Each row is a point on a landscape with many valleys, with its height.
From any point a ball takes the steepest step (drop divided by distance) to one of its 2 nearest points. It stops when none of these is lower. Distance is the straight distance between rows; heights are no part of it.
liba height 804: [117 156 103 176 118  97 110 128  95 132 125  98 118 154  79  48 176 130
 129 167 187 150 118  84 117 180 115 145]
duva height 330: [110 119 126 114 106 154 155 110 167 152 123 159 142 130 172 190 110 132
  90  84  86  92 141 104 110  55 147 101]
Nidi height 458: [137 104 126 144  97 161 168 146 164  99 131 151 144 131 116 112 134  91
  89  95 142 100 128  68  94 128 147 157]
luder height 472: [103 122 143 132 134 140 158 128 155 164 150 141 133 143 165 153 143 124
 104 138 142  88 141 162 143 106 106 107]
dumun height 151: [124 121 101  94 128 156 140 147 146 116 121 115 148 161 153 116  92 116
 121  93 122  92 136 130 111  71 125 110]
kedom height 819: [130 144 192 168 140 163 141 124 129 166 105 152  85 124 116 162 126 112
  94 150 142  82 150 136 159 136 159 158]
venum height 267: [128 132 111 129 102 119 147 147 146 142 156 132 126 123 127  98 184 115
 119 127 191  96 128 137  96 125 116 113]
soni height 816: [133 137  97 185  83 100 112  89 111 147 103  92  73 128  67  87 195 122
 102 184 181 139 116 103 127 180 143 143]
Puf height 419: [ 91 131 133 155 125 173 128 126 125 128  99  94 119 176 133 108 137 132
  95 154 137  99 142 140 154 112 121 148]
kugov height 764: [109  97 117 144 157  66 116 137 132 116 142 118 149  91 136 162 148 128
 135 132 171 160 121 143 116 209 151 119]
Dedi height 827: [167 113  92 166  58  96 137  88 143 155 122 106  78 107  76 127 192  97
  93 182 171 128 101 125 114 164 153 118]
Tezin height 314: [145 118 135  87 123 104 172  86 155  94 124 146 177 109 139 158 106 155
 140  48 104 187  96  96  86  42 149 104]
gurem height 475: [145 101 122  80 179 131 123 114 138  94 133 113 161  85 165 134  55 154
 166  57  82 203 107 142 140  83 136 119]
Lede height 413: [119 164 147 141 125 143  86 146 118 152  83 159  95 154 112 138 104 123
 141 152 102  68 167  86 130 134 121 144]
vakot height 705: [124 116 160 112 206 138  76 159 113 137 146 138 124 131 171 147  75 161
 181 110  90 142 146 149 173 157 104 174]
fak height 496: [115 128 116  98 178 156 109 134  90  92 172  79 145 126 153 117  81 155
 169 112 101 184 138 193 186 124 135 139]
gaz height 171: [120 183 163  98 150 160 122 147 108 152 132 152 105  96 143 131  85 141
 164 110 127  87 158 143 138  72 116 117]
sitef height 888: [149 162  99 124  29 143 136 111 146 171 119 170  85 111 124 144 171 118
 101 146 100  57 130 119  94  71 109  91]
Ledo height 794: [ 91 156 169 170 163 143  98 135  89 135 106 120  97 150 115  98 153 161
 133 148 142 131 145 114 152 175 129 190]
dof height 859: [115 136 149 110 154 100 123 118 132 119 126 162 111  72 137 157 111 141
 172 101 103 130 141 123  98 124 144 120]
nuf height 746: [140  75 154 112 208 112  78 162 114 123 137 122 154 166 159 167  92 151
 162 114 102 175 125 145 173 216 120 176]
tof height 743: [102 115 136 170 176  87  99 140 112 123 138 115 123  98 132 127 162 150
 130 131 185 164 127 126 133 223 141 164]
puz height 540: [161 140 152 112 191 137 128 161 122 131 197 146 149 119 154  85  77 110
 161  97 138 138 126 156 149 117  93 134]
Mano height 782: [166  98 137 107 211 102 108 151 102 103 139 123 153 155 122 137  73 111
 156 108 111 186 115 137 159 203 137 162]
rugeb height 93: [188 172 157 137  58 136 145 119 143 201  89 199  96 102 127 176 127 102
  62 122 120  64 133 120  99  66 153  92]
ramad height 777: [ 91 137 102 161 139 116 102 163  70  70 149  74 192 143 111  55 142 158
 120 122 165 212 101 111 138 188 117 147]
sonet height 883: [116 143 103 136  32 166 147 108 142 132 126 137  86 105 118 139 183 140
 107 153 101  85 143 128 108  87 141 117]
gelin height 847: [188 104 117 136  64  94 190  91 152 124 126 144 127 113  68 149 156  72
 102 147 132 150  94  91  92 138 167 108]
mipop height 830: [157 146 141  87 192  82  93 125  87 131 116 150 123 176  99 145  71 135
 202 122  67 172 133 130 142 156 134 130]
sapo height 423: [165 117 125 104  71 171 180 145 163 119 146 150 138 123 108 114 175 103
  94  90 157  84 123 103  89  86 149 126]
gis height 838: [176  99  88 145  38  81 157  83 154 136 126 119 121 112  69 143 171  74
  97 190 129 146  83  96 108 157 130  98]
Botu height 300: [174 162 141 104 117 100 170  95 130 127 111 170 151 155  85 124  85 105
 156 114  95 142 108  62  90  53 114  97]
vogu height 497: [120  88 115 146 139 126 136 153 156  93 120 133 155 144 134 121 108  97
 104  97 140 118 132  78 100 166 134 164]
poka height 249: [117 104  89 184  21 127 141 102 161 142 140 110 118 120 124 141 211 132
  51 184 131 130 107 137 130 149 124 121]
mozek height 268: [137 152 129 102  77 154 168 108 138 149 154 121 113 129 103 106 173 117
 133 175 138  96 118 145 134  76  92  87]
nibin height 659: [171 105 148 108 211 145  74 157 126 146 143 152 145 108 189 130  31 138
 174  74  76 151 128 131 169 116  89 162]
Tafa height 149: [183 143 140 155  43 137 135  94 155 197  83 155  60 103 111 175 131  96
  49 166  98  75 110 146 129  91 143 112]
Bor height 781: [ 95 130 176 164 193 155  92 150  90 112 124 114 119 120 139  83 135 174
 132 110 138 162 129 105 156 181 115 209]
Zab height 222: [157 133 111  95  92 161 150 133 148 132  88 128 135 169 123 120 100  91
  96 108 122  70 125 104  99  52 130  91]
vokef height 241: [146 131 140  99 111 114 192  91 137 104 148 147 167 131  96 143 107 121
 157 114  92 176 111  78 109  70 140  98]
Teki height 334: [139 110 105  89  87 100 164 101 137 113 119 108 127 107 112 153 179 127
 131 128 151 138 113 175  88 105 172  78]
lovi height 238: [145 135 122 108 147 147 127 164 130 120  99 117 117 136 140  91 112 104
 114  84 184  79 130 152 101 107 139 131]
galip height 204: [154 124 152 147  89 116 131  74 152 176  62 155  88 142 113 200 116 110
  77 161  75  96 125 137 131  95 158 110]
Fop height 229: [ 84 126  84 148 125  90 103 151 128 133 156 119 165 168 155 109 149 135
 130 163 145 118 140 133 123 162  76 112]
Kup height 723: [114 126 131 150 170 114 104 148 116 112 128 109 108  84 142  82 153 146
 134  96 197 139 124 139 111 181 136 167]
Folup height 501: [121 141 148 123 170 135 140 152 132 153 184 140 144 140 157 112 112 123
 144 130 145 109 139 161 150 114  88 119]
geruv height 734: [ 85 128 135 138 170 130  81 159 126 129 165 146 145 146 164 130 103 161
 174 133  90 127 162 102 152 162  79 168]
koge height 250: [ 70  89  87 118 108 148 130 134 152  85 128  97 157 130 175 145 142 153
 109 104 122 122 142 139 119 121 139 125]
Lisat height 763: [107 115 166 162 202 148 101 150  74  94 133  90 159 125 144  54 131 173
 109  97 143 217  97 113 168 191 118 205]
rinez height 360: [155 160 147 106 154 127 134 133 122 129 123 162 142 154 104 122  54 106
 168 108  88 123 138  73 117  83 117 122]
neto height 356: [ 96 112 140 118 153 148 110 133 158 145 107 157 136 111 190 188  79 144
 117  77  83  95 152 102 125  97 137 137]
ledaz height 27: [157 165 153 147  96 146 138 141 140 190 111 180  94 113 128 141 135  91
  82 137 157  46 143 118 114 102 129 113]
fudo height 846: [142 141 155  97 191  85 118 118 111 123 114 153 117 116 115 157  83 131
 179 109  96 157 131 126 122 134 147 126]
vam height 317: [141 140 117 129  72 132 132  95 147 151 123 121  98 140  92 111 150  95
 117 197 111  92 111 108 132 107  83 100]
gere height 254: [109 113  93 112  71 131 159 107 134  98 143  79 160 137 112 145 164 128
 118 186 127 151 111 149 141 117 123  74]
lak height 806: [103 151 176 156 162 157 119 127 105 125 101 129  76 105 113 133 138 143
 126 128 144 111 151 128 147 163 166 180]
Tilo height 312: [ 87 105  90 117 119 130 134 133 126  71 139  77 172 143 132 134 124 138
 134 141 121 159 134 141 134 137 137 108]
gaf height 353: [146 147 143 113 176 134 107 138 100 144  95 114 111 187 116 120  79 109
 150 148 123 105 141 160 152 123 124 130]
nep height 289: [128 105 125 119  87 126 173  90 162 130 121 135 144 141 132 173 134 117
 102 136  94 122 122 119 113  77 150  91]
Nopa height 797: [135 123 109 122 131  63 137 109 118 124 132 123 148 143  82 156 132 102
 153 184 123 165 114 120 130 178 128  86]
Fom height 736: [129 106 117 138 192 137  87 162  87  72 157  87 166 112 152  77 106 150
 135 102 138 203 110 153 170 194 111 172]
duni height 395: [179 110 124  85  47 170 185 113 160 136 115 124 122 127 101 137 189 116
  89 117 141  87 109 151 106  53 162 102]
nilu height 391: [150  96 123  71 156 106 146 110 149  81 125 130 167  74 150 137  93 149
 156  45 111 192  93 134  95  84 141 104]
leko height 369: [154 105 114 110  40 138 178  89 154 142 132 111 108 104 107 156 210 122
  95 159 148 117 103 179 121  96 159  93]
nipuv height 440: [ 97 147 130 106 161 182 127 126 105 102 171  91 132 136 130 118  78 154
 182 127  84 164 152 135 180  92 134 144]
vano height 792: [109 137  98 153 136 106 116 149  93  86 137  96 154 153  87  71 144 125
 139 150 163 172 119  93 124 195 124 149]
Vupi height 226: [126 141 117 131  70 130 157 121 146 167 163 127 113 122 120 105 213 123
 114 168 181  93 116 159 123 113  93  96]
Rikef height 599: [187 108 132 105 199 135 102 153 121 112 172 145 152  89 165  83  47 114
 169  71 104 173 111 149 157 127  95 148]
Mipi height 660: [155 114 129 115 195 130  84 164 127 111 126 147 114  62 167  85  83 130
 167  71 136 133 119 137 123 155  94 153]
Gom height 448: [ 87 125 125 165 103 165 140 133 148 159 118 134 117 149 166 130 170 134
  56 118 154  68 143 145 132 114 119 141]
teb height 308: [ 74 106 116 139 127 143 114 135 152 118 116 138 135 131 172 166 118 145
 115 112  92  95 162 107 123 130 134 145]
nem height 299: [154 148 126 114 151 121 128 139 115 130  95 119 103 151 103 103 104  92
 141 130 156  97 131 141 110 120 140 116]
fefud height 251: [142 112 142 136 107  98 158  86 148 141  92 150 107 118 121 186 132 114
 104 132 104 123 123 144 102 106 181 104]
pel height 373: [127 148 136 148 118 128 107 122 125 150 106 140  98 168  83 118 130 107
 142 190 105  95 143  88 141 150  95 136]
tibe height 783: [117 111 113 146 120  64 134 105 128 132 134 124 127 102 101 181 166 119
 130 176 147 161 124 139 122 192 166  98]
Vasa height 549: [125 110 111  82 163 126 135 121 114  87 168  89 177 119 149 138  74 143
 165 101  95 202 120 168 157 103 143 105]
dom height 870: [109 142 129 120  99 140 127 131 139 104 122 164  97  61 132 144 137 144
 147  91 110  99 153 105  85 112 153 133]
zumid height 172: [ 90 130  90 160 116  92 110 160 115 126 162  94 176 144 145  84 184 148
 115 146 199 147 116 143 118 166  93 110]
gir height 203: [ 86 105 109 156  75 135 139  99 145 127 128  96 133 145 127 150 173 131
  87 195 121 126 128 144 152 140 119 111]
zeg height 380: [ 85 131 143 134 152 186 142 121 111 100 132  74 130 161 126 117 120 150
 124 149 125 146 142 150 180 118 141 149]
kanek height 224: [ 85 129  95 168  80 105 122 144 139 147 160 129 141 120 149  94 221 153
  93 132 194 118 128 128  93 155 106 124]
Gosoz height 697: [134 121 126 141 206 118  72 169 103 124 133 115 113  91 181  73 117 151
 153  88 170 145 120 176 141 177  92 175]
nurak height 416: [140 161 162 121 158 147  96 160 121 149 108 170 127 162 118 136  58 118
 160 126  88  85 162  65 136 120 110 146]
kavem height 760: [ 84 116 102 143 154 142  87 164  91  69 140  70 172 133 165  52 129 176
 122  95 144 183 120 152 141 152 106 163]
zefe height 99: [132 177 165 113 125 161 136 151 123 180 114 169 110 109 153 143 105 116
 109 110 160  51 155 141 128  78 115 105]
gezup height 813: [142 136 129  99 160  82 103 112  98 136 111 132 121 187  77 152 108 126
 183 181  83 164 130 128 154 184 126 113]
Varo height 751: [ 91 135 142 148 156 136  86 154 108 134 159 130 150 197 126 123 121 160
 171 173  91 145 155 100 174 180  82 166]
narid height 877: [102 154 118 127  80 131 128 110 122 126 106 136  76  94 115 143 163 140
 146 149 118  94 153 146 102 108 154 111]
budo height 290: [160 139 153 104 130  82 164  84 131 144  94 143 107 107 116 165 141 122
 130 111 145 132 110 169  89  84 172  84]

Where does a ball stop that starts at each point below?
fudo -> zeg
gis -> Fom
gelin -> Fom
Nidi -> fefud
Gosoz -> zeg
nibin -> zeg

Call two points neighbours if one is among the 2 nearest of the other. Go from one point of each pair to the other, from neighbour to neighbour, staying as low as possible. Name the highest point that can't be avoided.
zumid, vokef -> nurak
Vupi, Fom -> Ledo
koge, gir -> Tilo
ledaz, gir -> neto
Vupi, zumid -> venum
